Points on a hilly landscape, in no order, each with its height.
A climber steps from a point to the highest of its 4 nearest points, and stops where none of them is higher. Distance is the straight distance between rows; heights are no part of it.
j_215: [109  80 109 160 143  85  92 140]  h=247
j_719: [ 99 150  73  96 163 142 160 195]  h=404
j_36: [146 166 147 113 113 145 161 130]  h=880
j_71: [175 124 152 134  96 124 101  79]  h=506
j_877: [125 132 132 137 113 105 127 134]  h=650
j_252: [ 86  84 107 160 159  91  91 147]  h=384
j_318: [102  86 101 147 143 102  96 128]  h=228
j_356: [183 119 161 134  75 130 112  71]  h=436
j_202: [146 147 131  86 148 140 183 144]  h=462
j_607: [183 104 166 171  87  98  96  89]  h=338
j_276: [135 138 109  96 144 147 159 132]  h=608
j_549: [184 120 155 149  78 119  91  80]  h=455
j_197: [ 61 107  83 148 154 104 104 168]  h=542
j_506: [ 74 131 117 126 156 131 147 154]  h=435
j_982: [127 124 148 150 105 115 115 126]  h=751
j_241: [165  73 147 192 105 114  95  68]  h=417
j_132: [140 145 140 129 105 136 113 115]  h=561
j_714: [ 81 102 103 136 155 122 100 139]  h=749
j_231: [151 102 169 162 109 111  99 103]  h=690
j_781: [130 147 127  83 163 162 177 157]  h=339
j_862: [ 88  99 107 133 152 129 122 131]  h=533
j_473: [117 150 109  99 161 136 139 142]  h=280
j_947: [159 170 131  99 126 140 172 147]  h=568
j_304: [ 51  98  78 153 154  91 122 177]  h=449
j_62: [ 93 109 118 127 154 116 134 133]  h=400
j_50: [153 141 169 118 105 145 134  88]  h=237
j_532: [137 146 109 110 125 134 147 120]  h=589
j_826: [ 59  98  96 155 150 104 102 171]  h=372
j_187: [104 101 121 132 132 111 136 125]  h=371
j_990: [130  92 150 168 105 127  93 101]  h=520
j_415: [166  78 138 202 109 112  69  66]  h=871
j_641: [151 127 163 141 114 122  93 101]  h=728
j_683: [ 62 116  83 130 154 138 140 163]  h=541
j_196: [107 152  88  86 157 168 162 186]  h=86
j_455: [108 148 113  78 155 175 174 187]  h=20
j_667: [166 168 179 109 116 136 141 105]  h=231
j_238: [122  90 108 176 105 117  82 125]  h=209
j_201: [119 103 149 158 100 124 110 116]  h=713
j_914: [136 153 132 114 105 149 154 116]  h=474
j_399: [ 62 115  58 130 158 114 130 171]  h=665
j_784: [136 149 117 118 110 135 129 119]  h=401
j_696: [136 154 142 123 107 150 128 105]  h=346
j_924: [ 95 152  92 107 159 139 154 184]  h=425
j_535: [ 60 115  67 141 152 113 118 172]  h=858
j_288: [171 123 167 123  92 134 120  69]  h=430
j_928: [169 144 179 118 108 138 138  84]  h=142
j_65: [117  92  97 160 115 102  94 126]  h=189
j_148: [105 154 106 105 167 139 141 165]  h=302
j_279: [112 153 107  95 163 164 151 162]  h=60
j_539: [133 148 108 116 122 124 132 122]  h=538
j_4: [128 157 133  70 160 157 183 182]  h=202
j_499: [126 144 106 111 152 125 133 136]  h=498
j_55: [149 163 170 112 112 148 150 111]  h=305
j_903: [199 176 165  99 102 135 141  83]  h=318
j_188: [206 181 171 103  78 140 133  76]  h=65
j_619: [130  84 131 182 107 124  71 107]  h=329
j_628: [103 131 126 121 161 119 142 144]  h=470
j_565: [139 146 122 106 126 142 171 125]  h=893
j_267: [111 153 112  68 145 163 186 202]  h=48
j_468: [174 165 179 114 114 128 138  92]  h=327
j_974: [149  89 165 167 106 120 102  88]  h=756
j_99: [104  91 103 147 126 110 108 122]  h=262
j_733: [108 145  97  71 150 173 185 197]  h=5
j_737: [ 96 141 116 122 165 128 140 165]  h=892
j_382: [121 134 120 123 137 102 139 135]  h=842
j_699: [135 114 163 153 107 117 101 114]  h=888
j_553: [181 159 181 114 104 125 139  86]  h=319
j_183: [149 138 157 128 108 135  99  96]  h=622
j_534: [186 171 173 100 111 133 137  95]  h=804
j_583: [175 117 160 142 104 111  90  87]  h=587
j_285: [172 110 162 150 101 107  95  91]  h=517
j_650: [149  81 138 193 121 118  69  93]  h=330
j_593: [ 71 121  74 123 163 128 173 172]  h=569
j_60: [ 83 143  90 118 164 134 168 195]  h=850

Call two points neighbours if one is among the 4 nearest of the other. Go from one point of each pair to the other, from neighbour to neighbour, staying as high as possible. Name the lowest point that can't be avoided.
j_565 / j_415 | j_539
j_382 / j_737 | j_628
j_382 / j_415 | j_877
j_699 / j_415 | j_974

Where does a climber stop that starts at each point below?
j_55 | j_565
j_473 | j_565
j_288 | j_699
j_318 | j_714
j_733 | j_565
j_619 | j_699
j_607 | j_699
j_267 | j_565
j_62 | j_714
